Each row is a point on a tangle of strands that fork and nearly touch. The rows are in no order.
Points whose rows are less than 71.6 apart are linked; no others are. Some points are linked to none.
(574): [ -6  10   0 -18  17 -15   6 -17 -11   2  -9  10  27  28   7  15  -8   0
  -2 -12 -11   2  18   5  29 -28  21   2   4 -12  10  11  15  19 -26  20
  24  -8  -7   1  -4 -19   3]
(703): [ 10   3  -1 -20   2  -4  17  -4 -11  -2 -27  -1  -2  13   1   2  -9  -2
  -7 -11   6   0  16  -6  29 -19  13  -7   5   6   1   7   4  20 -21  12
   7  -4 -15 -19   1   4 -25]
(177): [  4  12 -10   7 -10   8  22   2   8 -19 -12 -21   1   9   7  36 -17 -16
 -18  -2   2   9  30   7  18 -11  -3  28  -1   6   1  -6  22   6  -9   1
   3 -12 -21 -13 -19  -7  -5]
(70): [-15  13   7   5  15   3   9  -2 -29  -9   7  -1  30  -1   3   6 -22 -13
 -15  15  10  -5   3  19  13   1   4  29 -16 -15  21 -20  19  -8  -5  18
   9  -2 -18 -14 -17  -2  17]
(685): [ -3   0  12  25   9   8  13   7 -24 -16   5   9  26   2  12  10 -17  -5
 -17  18   9  -6  -9  22  18  11   6  30 -23  -5  27 -15  11  -6  19   5
  -4   5 -19 -10 -12   8  13]
(360): [ 18   7   9 -14   2 -15   0  -4 -14   8 -19  10  18  10   0 -21  10  13
  -4 -15   0 -15 -14  -9  22   1  25 -24  -5   4   9  24 -16  16   2  10
  -5   4  -1 -11  18   2 -14]
(766): [-21  12 -17 -13   3   2 -10  -4  -1   4  10 -28 -21 -20  -1  -1   7 -16
 -21   3   9  23   7  12  -6 -11 -19  38   3 -26  -2 -15  16 -17 -16  12
  10  -2   8   1 -10  -3  19]
(982): [  4   8 -20 -18  -3  26 -19  10 -16  20   2   0  17 -25 -16  -4  34  -6
  25  -5   9  -2 -14  -1 -14   8   1  -1  -1  11  -6 -13 -29  11  23 -13
   6  -6   3  -1  11  22  21]
(1040): [-14  11 -11  -7   6   6 -13 -12   7   5   2 -23  -8 -25 -12 -15  21  -3
   5  -1   3  11   0  15  13 -12  -7  36  -7  -7  -7  -8   9  26   0  24
   5 -10   3  -5  11   0  20]
(158): [-14   1   3   8   9  -2  -7 -13  -7  10   7  24  19  -9   0  -5  13   6
  -6  12   2   1 -20  12  12  -6   6  28 -14 -18  23 -10   8 -11   7   3
   0   7   6 -14  -2   6  14]
(136): [-21   7  -9 -17   9 -15  -4  -4  -5  27  25  -6 -12  19  11   6 -16 -14
  -9 -23  -1  10  24   4   1 -14   6   3  16 -18 -11  -3  13  -4 -36   8
  15  -8   2  21 -25 -35  -2]
(618): [ 26 -10 -12   3  -8   5  19  -9   8   0 -19  25   3   4  -5  23   8   6
  -1  12  -5   7  -6   7  23 -12   8  21 -13   8  25  -4  15  -2 -10   7
  -3  -2   4 -21  -7   3  -8]
(1109): [ -5  -2   8   0  11   1   3   4  -6  11  15   6   3   0  -8  -5 -10 -16
   7   5  16  -9  -1  -8  -5  13   6 -22   3   4  -4 -13   9 -17  -7  -8
   4   8   8   6  -8   9  -2]
(313): [ -3 -11   7  21  -1 -17 -21  -4  23   1   8  -6  -7 -18   0  -9  10  21
   4 -14 -20   7  -2  10 -13   7 -11  -7  -5  -4 -22  12 -12   4  21   6
  -5   9   6  22   9 -18  12]
(699): [ 28  -6 -21  -6 -13  12  16   5  -3   9 -23   1 -13  -5 -18 -11  -2   0
  26  13 -13  -1  -2 -21   3   0   7 -29  -3  18 -11  -8 -14  32   6   6
 -21 -16   7  -9  25  15  -6]
(788): [ -8  21   8 -19  12   8   9   3 -11   0   2   7  -3  -3 -15  -1  -6 -12
   7  -5  35 -24  -2 -13   3  28   6 -20   0   7   5  -5   9 -16 -17  -5
  10  13  -4 -11 -20  21  -9]
(955): [-10   5   1 -15  14  -8  17  -2 -11 -12 -16 -17   2   8   7 -10 -24  -2
 -15  -9   7 -17  20  -4  24  -6  14 -15  -2   4   2   2   5  34 -15  26
   5  -5 -18  -9  12  -9 -14]
(18): [ -7  12   6  -2   0   1  -1   4   3  12   5   3 -26 -23   4   5  23 -13
  -5  -9  19  12  -6 -15  -2   7 -12  36   1 -16  17 -34  16 -11  -9   8
  -8   1   7  -3 -22  -4 -13]
(81): [-14  27 -18   3 -17   9   2  -3   7 -12   3 -29  -8 -16  10   9  26  -9
 -22   9  23   5   4  -4 -15   7 -19  -3  -1 -13  -6  -5  10 -33   8 -17
   4   8  -2  -5 -10   6   3]
(464): [ 29  -3   0 -20   5 -17 -10   9  -6  29 -20  -3   5  -3  10 -10  20   3
   4 -31 -11   5 -13 -11   3  -4  11   4   6  -4 -14   4 -22  17   1   6
  -2  -9  15   0  14 -12  -6]
(54): [-11  -7  15  11   7 -14   2   3  -6 -16   8  36  23  34   1   6  -8  29
   1  37 -26  -6   1  19   6 -26   6 -12   8   4  33  36  -3 -20  -3   0
   9  19   1   8   3   7   6]
(263): [ 12 -12 -17  -3 -10  17   8  -2  13   1  -8  -3 -22 -14 -11  -4   3  -4
  16  16   2   2   6 -15  -5  -3  -6  -1  -1  11 -10  -6  -1  16   0   3
  -6  -8   3 -14  17  15  -6]
(846): [  9 -16   8  22 -22  -6  -5  -8  13   7  -5  20  -1   6  -4 -12  17  28
   3  20 -23  -1 -12 -20 -16   2  -9 -33  -4  -5  -1   8 -25   0  21 -10
 -17   8  26   7  16   1  -2]
(773): [ -5   7 -14  -6  -3  -1   4   6   8   9 -11 -15 -44  -6   9   1   0 -27
  -1  -7   3  16  24 -20  -8 -16 -12  -9  26  -3 -16 -11   5 -12 -12 -11
   0 -18  -1   9  -8   2 -12]
(299): [ -9   9   6 -26  19 -16   2 -12 -17   7   1  22  25  39  12   0  -8   8
 -11 -18  -2 -11   1   2  27 -11  32 -26   6 -17  15  12   2   0 -19  15
  15 -11   1  -1   1 -15  -8]
(199): [-22   0  -1  13   2  -3  -9  -7  -7   6  26   7   7 -11   3  -8   6  -8
 -12  19  13   7 -10  18 -15  -2  -1  22  -2 -26  14 -22  18 -24   9  -2
   5   1   9   5  -3   2  20]
(1074): [-10 -14   4  23 -16  -4  -9  -2  19  18  24  23   0   4   6   9  14   7
 -10   4  -5  13  -3   3 -28  -5  -6   5   8 -15  -1  -5  -2 -31  17 -22
  -7   1  13  17  -8 -22  -1]
(1105): [ 15  -8   4  -2   1  -1   3   0  -6   9  -9  28  10  -7  -4  10  20   2
  -1  -3   7   0 -23   2  14   1   6  40 -15  -4  27 -13   5  -1   1  -1
 -11   1   6 -20  -4   8  -4]
(1059): [ 11   3 -14 -10 -17   8   9  -2  19 -17 -11 -12 -15  17  -1  25   8  -4
 -12   3  -5  17  16  -1   8 -17 -13   3  14  16 -13  25  13 -24 -18 -11
  -1  -9  -8  -5  -6 -13 -11]
(104): [  4   3 -17  -8  -8   3   4   5  -6  15  -3  -1 -17   8  12   2   8 -27
  -3   6   7  10   9 -16 -16  -8  -4 -10  25   1 -13 -21   4 -25  -3 -19
  -6 -19   4  -4  -3   1 -16]
(552): [ 15 -28   0   4  -4  -2   2   7  17  15  18  15  -4  16   0  23  -8 -19
  12 -21 -11  12   7   2 -24  -4  -4  27  14  12 -15  -6   0 -19  -6 -22
 -12  -8   7  22 -20 -13  -3]
(1087): [ 11 -22   8  13  -2   4  -4   4  -4  -8   9   9  17  11  -5   5 -15   3
   8  12  -7  -3 -13  14  -2   3  -5   6  -3  16   4  19  -3 -12  13 -21
  -1   9  -2   5  -3  13   9]
(69): [  6   6  -3  -7   1   6   6  -5   2   5  -7  12 -18 -22  -6   6  21  -7
   2   2  21   5 -20 -13   8   9  -3  39 -11  -4  27 -31  17   4 -10  11
 -12  -8   7 -16 -11  14 -13]
(961): [ -5  -2  -5 -20  13  -2   2   6   8  -6  -7 -24 -17   3 -13   8 -24 -10
  14 -15  -5  -7  12  -5  -4  17  -1 -28   4  23 -33   9   0  10 -18 -11
  10  -3  -6  11  -3  10  -4]
(514): [ -1  -8  -5  11  -5 -15   4 -13  27   9 -11  -1 -33 -24 -10 -14  13  15
  10  -3 -14   1   0 -14  -9   5  -2 -14  -5  -3 -13  -9  -8  35   3  24
 -17 -10  15  10  15  -8  -2]
(294): [-13  -3   6  -4  12 -27   2  -5  13  -5  -3  -3  -1  24  18  -3 -16  10
 -27 -22  -7   1  19   5   9  -6  24 -27   8 -18 -10   3   1  12 -14  30
  13 -13  -7  21   5 -27  -7]
(1205): [ -4  20 -24   6 -24  22  -1  -1   8 -12 -14 -13 -10 -34   4  -5  32  10
   2  11  18   9  -4 -11 -18  12 -17  -2  -4 -16   6 -26  -3  10  20   7
 -11  -6   1 -19  25  10   1]
(937): [  3   0 -27   3 -19  10  22  -3  14 -19 -10 -14 -10  11   7  29  -4 -12
 -20  12   4  17  25   1   1 -22  -9  13   6  12  -4  -5  19 -14  -6  -9
   0 -20 -13  -9  -7   3 -13]
(262): [ -1   3  17  24   2   3  -3  12 -16 -12  10   7  35   1  17  12  -5   2
 -13  -3  -1   3  -8  23   9  18   1  33 -11  -4  20  10  -5 -15  22  -6
   3  13  -9  -8 -13  -1  16]
(89): [  6 -36  18  35  -2  -3  13  16   8   2  10  23   1  24   9   1 -29   7
   3  17 -23   0   3  -7 -16   5   1 -17  -5  13   2 -18 -11  -3  13 -16
 -14  -1  12   9  -4   3 -10]
(805): [ -9  20   5 -17  -1   6  10  -6  -2  -9 -17 -20 -24 -18  -5   7   2  -6
 -13 -16  15   9   3  -7  23  -9 -14  32  -2 -12  11  -5  13  15 -19  15
   5  -2 -13 -18 -16   4 -12]
(598): [ 17  -5  -1 -27  11  -8 -11   4  -6  23 -12 -13 -14   4   2  -6   1  -4
   9 -28  -8  13   6  -3  13 -10   6  19   8  -2 -17  -2 -10  18 -10  14
   2 -15   1   1   8 -15  -2]
(383): [ 14  -8  -1  -9   5  -7   5  -9   8  19  -6  23 -24   0 -19   5  -1  -1
  15 -13  -1   0  -1  -8  18 -10   9  14  -2   2   3  -1  16  15 -32  18
   3  -1   4  -1 -10   8  -9]
(751): [ 14  -1 -11   2 -11  14   8   6   5 -17 -16 -22 -12 -11   3  -1 -13 -10
   4  -1   2   7  17 -10  -3   3  -6   4  -7  16 -15 -15   2  28   9   6
 -16 -12 -10 -16  17  11 -14]
(276): [  2 -19   0   4   0  -6 -25  -1  25   4  14  -9  -8  -4  -4   7   7   2
   8 -13 -12  11   0  17 -19  -3 -17  23   4  -5 -24  20  -1  -1   7  -3
   1   5   5  23   1 -22  13]
(1031): [-11  27  -4 -11  -8  -5   6   0 -13   6   5 -15  -5  15  19   4   7 -19
 -18 -11  16  10  18  -9   5 -12   5  -8  17 -11  -4 -10   9 -24 -13 -14
   2 -15  -4 -10 -10 -19 -19]
(106): [ 10 -37   7  17  -9   6  16   9   6  -8   0   3  -4  18  -1  -7 -35   2
   9  25 -24  -5   5 -13 -16   0   4 -30  -2  20 -10 -12  -7  11   5 -13
 -19 -11   7  -1   7  10  -9]
(46): [  7 -26  24   4   6  -5  -2  11   9   1  22  14   4  20  -2  15 -22 -11
  10 -19  -6  -3  -1   2 -25  20   1   4   7  21 -11  -1  -1 -21  -9 -27
  -8   2   0  16 -25 -12 -10]
(176): [  4 -15   5  15 -12 -12   7 -10  21  15 -11  14 -13 -13  -3 -24  16  32
   8  12 -20   0  -8 -14  -7  -1   4 -31  -3  -7  -3  -8 -20  23  13  12
 -22  -2  21   5  23  -8  -3]
(184): [ -6  -3  16  15  -2 -11 -13  -5  -4 -28   8  13  16  18  -1   5   0  30
  -4  36 -14 -12  -8  15  -3 -16  -2 -17  14   5  20  51  -1 -12   6  -1
  16  20  -4  17   8   2  12]
(14): [ -3  -1  10  24  -7   7   2   5  10 -23  -4  -8  -5 -32  -6 -20  -3  16
  12   7   3  -7  -4   7  -4  14  -8   1 -21   7   6 -12  -1  40  26  18
 -13   3  -3  -1  22   8   1]
(189): [  0  13  15  12   5 -12 -10 -12  -9 -14   7  21  13   6   7 -17   9  32
  -6  11  -6 -20 -15   9   5  -4   7 -29   9  -4  21  45 -12  -6   3   4
  18  23  -1  12   5   4   9]
(562): [  5 -25  -4  -8  -1  -4  -5   2  14  17  23  -3  -7  16  -4  11  -4 -16
  12  -9 -11  12   6  20 -17 -19 -11  30  14  -5 -23   6   6 -22  -8 -17
   3  -5   5  28 -12 -24  11]
(131): [  6  29   1 -15 -14  -2  -6   0  13  -5 -12 -12 -19 -25 -11   3  38   8
   4 -13  14  -4  -6 -10   9  11 -12   0  -3   0   3  14   1  -7   1   3
   4  15  -4 -14  -1  -1   0]
(1223): [ 16  -6  -2  -1   3  -4  27 -10   1   1 -23  17   6  13  -1   8 -13   5
   4   8 -12  -4   8  -5  32 -22  18  -2 -12   8  20   2  11  19 -15  18
  -4  -9  -8 -22   4   5 -20]
(224): [  8   3 -23 -17  -4  20 -12   0 -11  16  -4 -12   5 -25 -36   8  29  -1
  26  -5   6  -5 -18  10   1  11  -4  14  -9  21  -1   0 -10   6  12  -6
  11   1   4   2   2  24  31]
(102): [ -3  -1 -15  -4   3  -1  -9  -9   7   2   5 -15 -17 -12  -2   9  19  -1
 -11   2   0  22   2  21  12 -16 -16  52  -2 -17   4  -8  20  -2  -7  18
   4  -4   0   0  -5 -11  14]
(325): [  1   3 -19 -13  -4  20 -17  12 -18  20   2  15  30  -4 -12  -4  12  -3
  24   2  -4   1 -17  -4 -13   9   0 -20   3   7  -9  -5 -28  -2  28 -32
  -7  -8   9   4  23  17  12]
(117): [ -1  -6   2  19   7  10  -9  20 -26 -25   6   2  24   9   0 -13 -28   3
   3  31  -8 -14  -4  21   1  -1   0   1   2  17   6  23 -11   7  21 -12
   7  10  -7   3   9  25  13]
(451): [  2  15 -10  -3 -11   2  -3  -2 -10  15  -7  -4   2  -6  22 -20  33  -5
  -8  -5  11   4   1 -20  -4  -5   4 -12  11 -15  -5 -19 -13   0  17  -2
 -15 -10   5 -16  17 -11 -10]
(784): [-24  -3  -9  23  -3  10 -23   6  -8   9  26  12  21  -6  10 -10   2  -7
  -3  10   8   8 -11  16 -26   5  -4   5  -4 -26  -1 -17  -9 -21  28 -12
  -5   1  12   7  11   3  22]
(134): [  6 -11  15  39 -16   9  10  11   6 -12  -2  11   8 -16   6  -7  -8  18
  -3   7  -4  -4  -3  -1   0  15 -10  13 -26   3  16 -16  -5  20  32   3
 -22   2  -1 -17  10  -1  -6]
(973): [  0   1  -4  -2   6 -20 -12 -15  25  20  -7  -9 -25 -12  -5 -12  14  11
   4 -14 -16   1   1  -3  -5  -2   2 -15   9  -8 -25  10 -13  13   2  18
   0  -5   7  19  11 -15   6]
(958): [ 17   9  13  -5  -5   6  -3  15  -7 -10  -1  -4  12   0  -1  -6   9  11
  14  -1  -3 -16 -17 -12  -5  28  -8 -33   1  24  -4  21 -22  -8  23 -25
   0  10   2   3   2  10  -1]
(578): [ -4  -7  24  17   3 -13  13   3  -3 -14   0  -7   5  11  20 -15 -16  19
 -16  11  -8 -12   3  -2  -1   3  15 -42   3   1   4   6 -12   5   4   7
  -3  -1   0   6   5 -10  -9]
(1114): [  7   2  10  -8   8  -7  -9  -5 -13   0 -10  18  19   8  -7 -20   5  18
   9   7  -6 -18 -14   2  13  -3  10 -26   2  13  15  37 -12  10   7   0
   9  18   7   7  14   8  10]
(686): [ -6   3 -22  -2   4  14   2  -4 -11 -12   0 -17  12 -13 -12   2  -8 -11
  -1  25  24  -7  -1   9   2   1  -4  13 -12   5   5  -5  18  -2   2   2
   5   1  -4 -10   7  21  18]
(959): [-14 -11  -2  -4  17 -20   0 -10   9   9  14  -1  -6  19   1   7 -24  -6
  -1  -8 -12   1  21   7  -2 -21  15  -5  11 -19 -15  -1  13  13 -26  17
  14  -5  -5  27  -6 -20   2]
(532): [-27  21   8  -3  10 -13  15  -4  -3  -3 -15 -31 -15 -12  10 -22  -9  -3
  -8 -12  10  -8   7  -6   8  -6   9 -12  -6 -13  -7 -11   1  30  -9  20
   0  -5 -13 -11   8  -8 -13]
(1099): [-11  16  12 -14  10 -10  -6   2  -8  22  19  -9 -12  -4  16  -4  -3 -10
 -10 -32   3  17  10   1   2   4  -2  17   9 -23  -7 -16   1   0 -23   9
   9  -3  -3   5 -23 -29  -8]
(1102): [ 10   8   0  -7 -15  16  -9  15 -13   6  -1   4  23   5  -2  -1  15  -4
  12   8   4 -12 -17 -21 -16  16  -1 -34   4  18  -4   1 -18 -18  26 -34
 -14   2   5 -11  13  13  -4]
(1135): [ -1  17 -16  -6  -4   0  18 -12  -8   8 -20   4 -12   1  16   3  22  -4
 -10   8   8  12  11 -12  22 -24   7  17   2 -10  23 -20  16 -11 -10  11
  -4 -15  -5 -21   2   2  -9]
(742): [  7   3 -13 -17 -10  20   9  17  -2  -3  -2 -12 -16  -7  -1  16   0 -39
   2  -6  16   8   7 -24 -24  12 -10   4  12  10 -11 -23   4 -20  -3 -29
  -8  -3   1  -7 -13  13 -13]
(1232): [ -7  -4  13   6   9 -14  -6   0 -11  20  11  29  21  27  10  -7   5  16
  -7   4 -13  -6 -14   1   5 -12  11 -12   3 -12  11  12 -13 -14  10 -12
  -2  -1   9   8   6  -3  -3]
(1046): [ -7 -11   6  18   9  -4  11 -11  22 -17  -1 -12 -17 -13  -7  -5 -35  -3
   0   9   6  -8  16   0   4   7  -9   0 -12   9  -2  -1  21  21 -10  21
   7   3 -13  -4  -8   2  -3]
(1148): [ -6 -12  15  24  14  -6 -12   8  -1   4   9  23   1  -4  -4 -11 -11  10
  12  14 -10 -10 -11  14   0   0  -5   8  -6   0   4  24 -15  -5   3  -6
   6  21   4  24  -6  16  15]
(460): [  2   0   0  24 -21  16  -5  -1  10  -7  -5   7   2 -26  14 -10  23   6
   0   3   5  10  -6 -19 -19  16 -12   9 -12 -14   9 -23  -6   7  28   7
 -25  -2   4 -16  11  -7 -11]
(1183): [ 10 -11 -16 -21  11   2   1 -13  15  11  -3  13 -14   7 -34   9  -5  -4
  24   0   1  -9   1 -10  12 -12   4  -5   9  11  -9   9  12   2 -30   7
  12   6   6   6  -3  18  -2]
(122): [ -3  -9  17  17  10  -8   7 -18  17 -10   4  29  -2  -4  -6  11  -1  21
   2  -9  -1  -1  -4  14  19   1   7  24 -10  -2  25  12  16   0 -18  20
   5  12  -3   3 -19 -10   4]
(119): [-21  26   7 -12   7 -11  -5   3  -9   9   0 -38 -17 -18  12 -18   7  -4
 -10 -26  11   6   9  -6   2   3  -7   0   3 -23 -16  -8  -7  15 -10  15
   8  -1 -12  -3  -1 -15  -6]
(711): [ 24  21 -13 -15 -24  -1  -1  -3   7 -11 -23 -16 -11  -4   3  11  32   0
 -11 -15   3  10   4  -6   9  -4 -13   2  11  11  -3  32  -2 -13  -2 -10
   0   0 -10 -16   2  -2  -8]
(774): [ -3   6  16  -3  24 -21   5   5 -23  17   1  32  25  29  18 -10  -9  10
  -6 -11  -7 -11 -15   3  16  -8  26 -24   2 -15  11   3  -7 -14  -5  -4
   6  -3   2  14  -2  -5 -10]
(995): [-25  35  10 -20   6   5   6  -1 -20  -6   3 -16  -3  -8  -7  -3 -15 -12
  -6 -12  35 -12   7  -4   7  18  -5   7  -8  -7   8  -9  13 -11 -21  10
  16  16 -12 -12 -26  11   4]
(380): [ -1   3  16 -10  14  -4  -7 -16   8   7  -4  26 -11  -6 -13  -2   0  13
   9 -27   6  -5  -9   3  32   6   6  24  -9  -6  18   9  14  18 -32  21
  10   6   0  -5 -13  -1  -3]
(44): [ 12 -10  12  -3  -7 -14  -4  -1   3  19   1  20   2  24   4  -2  11  20
  -2   9 -20  -4 -15 -12 -10  -2   7 -36   9   3  -1  15 -15 -18   7 -16
  -1   0  14   2  13  -7  -9]
(292): [-13  29 -24   1 -22  22   3   4   6 -23  -9 -32 -12 -35   8   0  22   4
 -13   3  21   2   0  -7 -20  11 -21   3  -5 -15  -2 -21   8 -12  26  -7
  -8   1  -9 -12   8  13  -1]
(3): [  5  -3  -7 -23  12  -9 -11 -11 -10  10  -4 -15  19  10  10   1  -4  -4
 -10 -12  -6   6  10  12  21 -24   7  14  11 -10 -13  13  -2  16 -15  19
  11  -6 -11   1   9 -18   3]
(88): [-10  15  -2  -7   5   1   6  -1  -6 -15  -9 -30  -7  -7   8  13 -13 -13
 -16 -13   2  16  21   7  26  -9  -7  39  -8  -9   3  -8  15  26 -18  23
   3  -8 -25 -15 -15 -10  -4]
(837): [ 24  -9 -27 -20 -10  28  -2   9  -4  -2  -7   1  12  -8 -25  15  12  -7
  13  11  14  -2 -18  -1  -4   7  -1   8  -9  18   7  -1  -3  -9   9 -20
  -6   7   5 -13   3  35  14]
(187): [  3  27   9  -5  -7   3  -6   0   7  -4   1 -15  -2 -20  -2   1  32   5
   3 -16  10 -10 -10 -13  -3  25  -6 -22   2   7  -2  12 -13 -14  13 -14
  -3  14  -2  -6  -3  -5  -5]
(1112): [ 22 -13 -26  13 -31  19   6  -8  25 -14 -14   5 -16 -12  -9   5  11   9
  13  24 -11  12   4 -12 -17   1 -22  -6  -8   9  -5  -4  -3   6   6  -6
 -16   1  12 -16  12   9   4]
(964): [ 11   0 -22 -22  -6  23  -3   6  -8   7   2   3   3  -2 -13  16  16 -22
  13   2  19  -1 -14 -15 -20  10  -4   1   4  16  -1 -16   1 -35   1 -31
  -4   7  11  -9  -5  32   0]
(527): [-17  -4   3  15   8   2  -9 -12   8  -6   6  -7  -6 -22 -11 -26   4   8
   5   9  -3   2 -10  12  11  -4   3  26 -15  -4   1  -1   0  35  16  28
  -3  -3   1  -1  17  -4  14]
(836): [-10 -15   4  26  16  -2  -4   7   3  11  16  30 -11  -5 -10 -15 -11  10
  24  24 -13 -13 -10   2 -12   8  -5 -21  -6   3   2   2 -20  -6   9  -4
   5  16  16  22   5  26  17]
(329): [  5 -15   9   3  12  -5   0   7   0  26   7  19  -1  -4 -19 -14  -8  -3
  29   6  -3 -13 -12  -8  -9   2   8 -22  -2   6  -6  -5 -11   6   5   1
  -4   2  16  14   3  21  -1]
(960): [-24  22 -14 -11   1  10  -4   4 -13   6   8 -23 -19 -24  11  -3  22 -15
 -24   4  20  21  -4   0 -14   1 -14  40  -1 -29  11 -45  12 -15  -4   5
   1  -8  10  -2 -10   3   4]
(908): [ -6  11  10   7  -3   2 -18   1 -14 -15  19  -4  29   2  19   5   8   0
 -18  -7  10  -4  -7  28   0  14  -4  22  -8  -1  12  24  -3 -30  15 -12
   8  22  -8   3  -6 -10  20]
(524): [ 21 -24 -12   2 -12  17   1  10   3  -1 -10   7   5  15 -15   0 -17   2
  22  30 -17  -3  -3 -14 -14  -2   4 -38  -2  25 -15  -4 -15  13  14 -13
 -12  -8  12   0  24  19   2]
(972): [ 23 -18   8  23 -33   9  -5  -7  21 -10  -9  12   2   0  -7   0  12  26
  12  20 -17   9 -11  -5 -16   8 -21 -11 -13   5   5  13 -17   4  21  -8
 -13   8  22  -5  11   0   8]
(865): [  6 -29  -2  -4  17  -6  -2   7  -9 -13  -8 -11  21  17  -8   2 -40  -2
   5   5 -19  -6   3  16   4 -12   6  -3   2  20 -17  21  -1  25   3   1
   8  -5 -18   9  12   5   5]
(9): [ -4 -10  11  10  17  14 -10  19 -20 -33   8  -6  20  20   8  -7 -41  -3
   7  29 -11 -21   2  13 -13   6   8 -23  18  28  -3  24 -13  -2   8 -16
  10   7  -9  17   3  21  11]
(570): [ -6 -12   8  18   9 -22  11  -5   7   2  -1   0  10  21  19 -13 -15  18
 -23   6 -20  -3   4   3   2 -16  25 -31   1 -15  -3  -4  -8   9  11  23
  -1 -13   5  19  17 -19  -6]
(34): [ 16 -15   1  -8   0   0  16  14  10 -12 -20 -21 -12   2  -8   4 -23 -10
   5 -12  -6 -11  14 -15  -3  16   0 -27  -1  25 -26  -3  -7  19  -7   0
  -7  -6  -9  -8   5  11 -22]
(37): [-13  -3 -13  20 -16   5 -24  -1  13   5  24   4   8  -8   9  -3  21  -5
   2   3  -4  16   1   4 -39   5 -15  -6   3 -17 -13  -9  -8 -18  25 -22
  -7  -3  11  13  13 -13  11]
(195): [ -5   3  12   5  -4   4 -15   4  -2 -21  28 -20  18   0  11  13   3 -15
 -12 -14   6   5   4  23 -17  16 -15  21  -3   0 -11   3   4 -29  13 -18
   3  10 -12   3 -12 -16  15]
(867): [  9 -12  20  -9   8   3  -3  11 -13  -8  12   4  18  22  -8  14 -35 -20
  15 -22   3 -10  -3   5  -7  21   0  16   0  24  -8   3   5 -15 -10 -22
   5   9  -8   4 -31   5   1]
(632): [-10  19  -4 -13  -3  -2   7   4  -1  -4  15 -10   6  34  13  25  -6 -12
 -20 -14   6   9  14  10  -5 -11  -1  -4  17   1  -8  11  14 -25 -15 -19
   1 -13 -10  12 -22 -30 -11]
(970): [  6   1 -11 -28   9   1  -6   1   7  17 -11  -9 -24   0 -23   7  -9  -6
  23 -28   0  -4   5 -11   4   5   6 -19  11  10 -25  17   2   8 -31  -2
  12   4   2  13  -4  12  -4]
(894): [ 16   5   7 -15   5 -18  -3   6  -7  11 -24  -1   8  -8  -2 -25  22  13
  -3 -28  -8  -8 -16  -4  14   1  23 -10  -6  -2  -3   6 -24  31  11  14
 -10  -7   2  -1  20  -7  -6]
(983): [ -9   8  -1  -4  -4   3  -4  -2   1 -13  16 -12   9  15   0  29  -7 -12
 -16 -10  12   2  11  18  -7   3  -4  16   3  -1  -3  10  17 -31 -17 -18
   6   9 -11   9 -26 -22   4]
(586): [ -9 -10  22  14  20  -7  10 -14  13 -19   5  11 -11   1  -7  -3 -25  15
   3   2  -1 -12  10   4  15  12   5  -2   1   5  14  12  17  21 -24  27
  16  16 -12  11 -13  -5   3]
(863): [-19  28   2 -20  10   2   2 -12 -32  -3   0 -18  19   1   0  -7  -5 -17
 -10   3  26  -8   8  11  17  -3   3   7  -4 -12   8  -9  19   3 -16  15
  21   7 -15 -21  -5  -1   4]
(179): [ -4   1  26  10  11   1   4  18 -17 -35  13 -13   4  18  13 -10 -30   7
  -7  29  -9 -21   3   0  -9  17  10 -44  13  16   2  18 -14  -2   7  -6
   4   6   1   4   1   4  -6]
(417): [  0 -26  14  38  -7  -9   7  -3  20  12  17  32  -3   6  10   5  -9   8
  -5  11 -13   5  -3  -5 -15   1  -5  -1  -8  -3   8 -15   3 -11  15 -10
  -9   4  10  14  -7  -8  -5]

A fork is a point with three links. Follow the links from the first point to the second and name the forks in between, in order.
(122) / (3) => (263), (846)
(3) / (199) => (846), (263)
(766) / (9) => (1105)
(383) / (1074) => (263)
(908) / (837) => (104)
(46) / (263) => (846)

A fork is a point with three links, a tip a point with one. Leave the first point through the second and follow the links. Name the first fork or tip that comes.
(1099) / (119) => (1105)
(158) / (199) => (263)
(867) / (46) => (846)
(179) / (9) => (104)
(1040) / (527) => (81)
(964) / (837) => (805)
(961) / (970) => (1046)
(846) / (44) => (54)
(514) / (973) => (867)
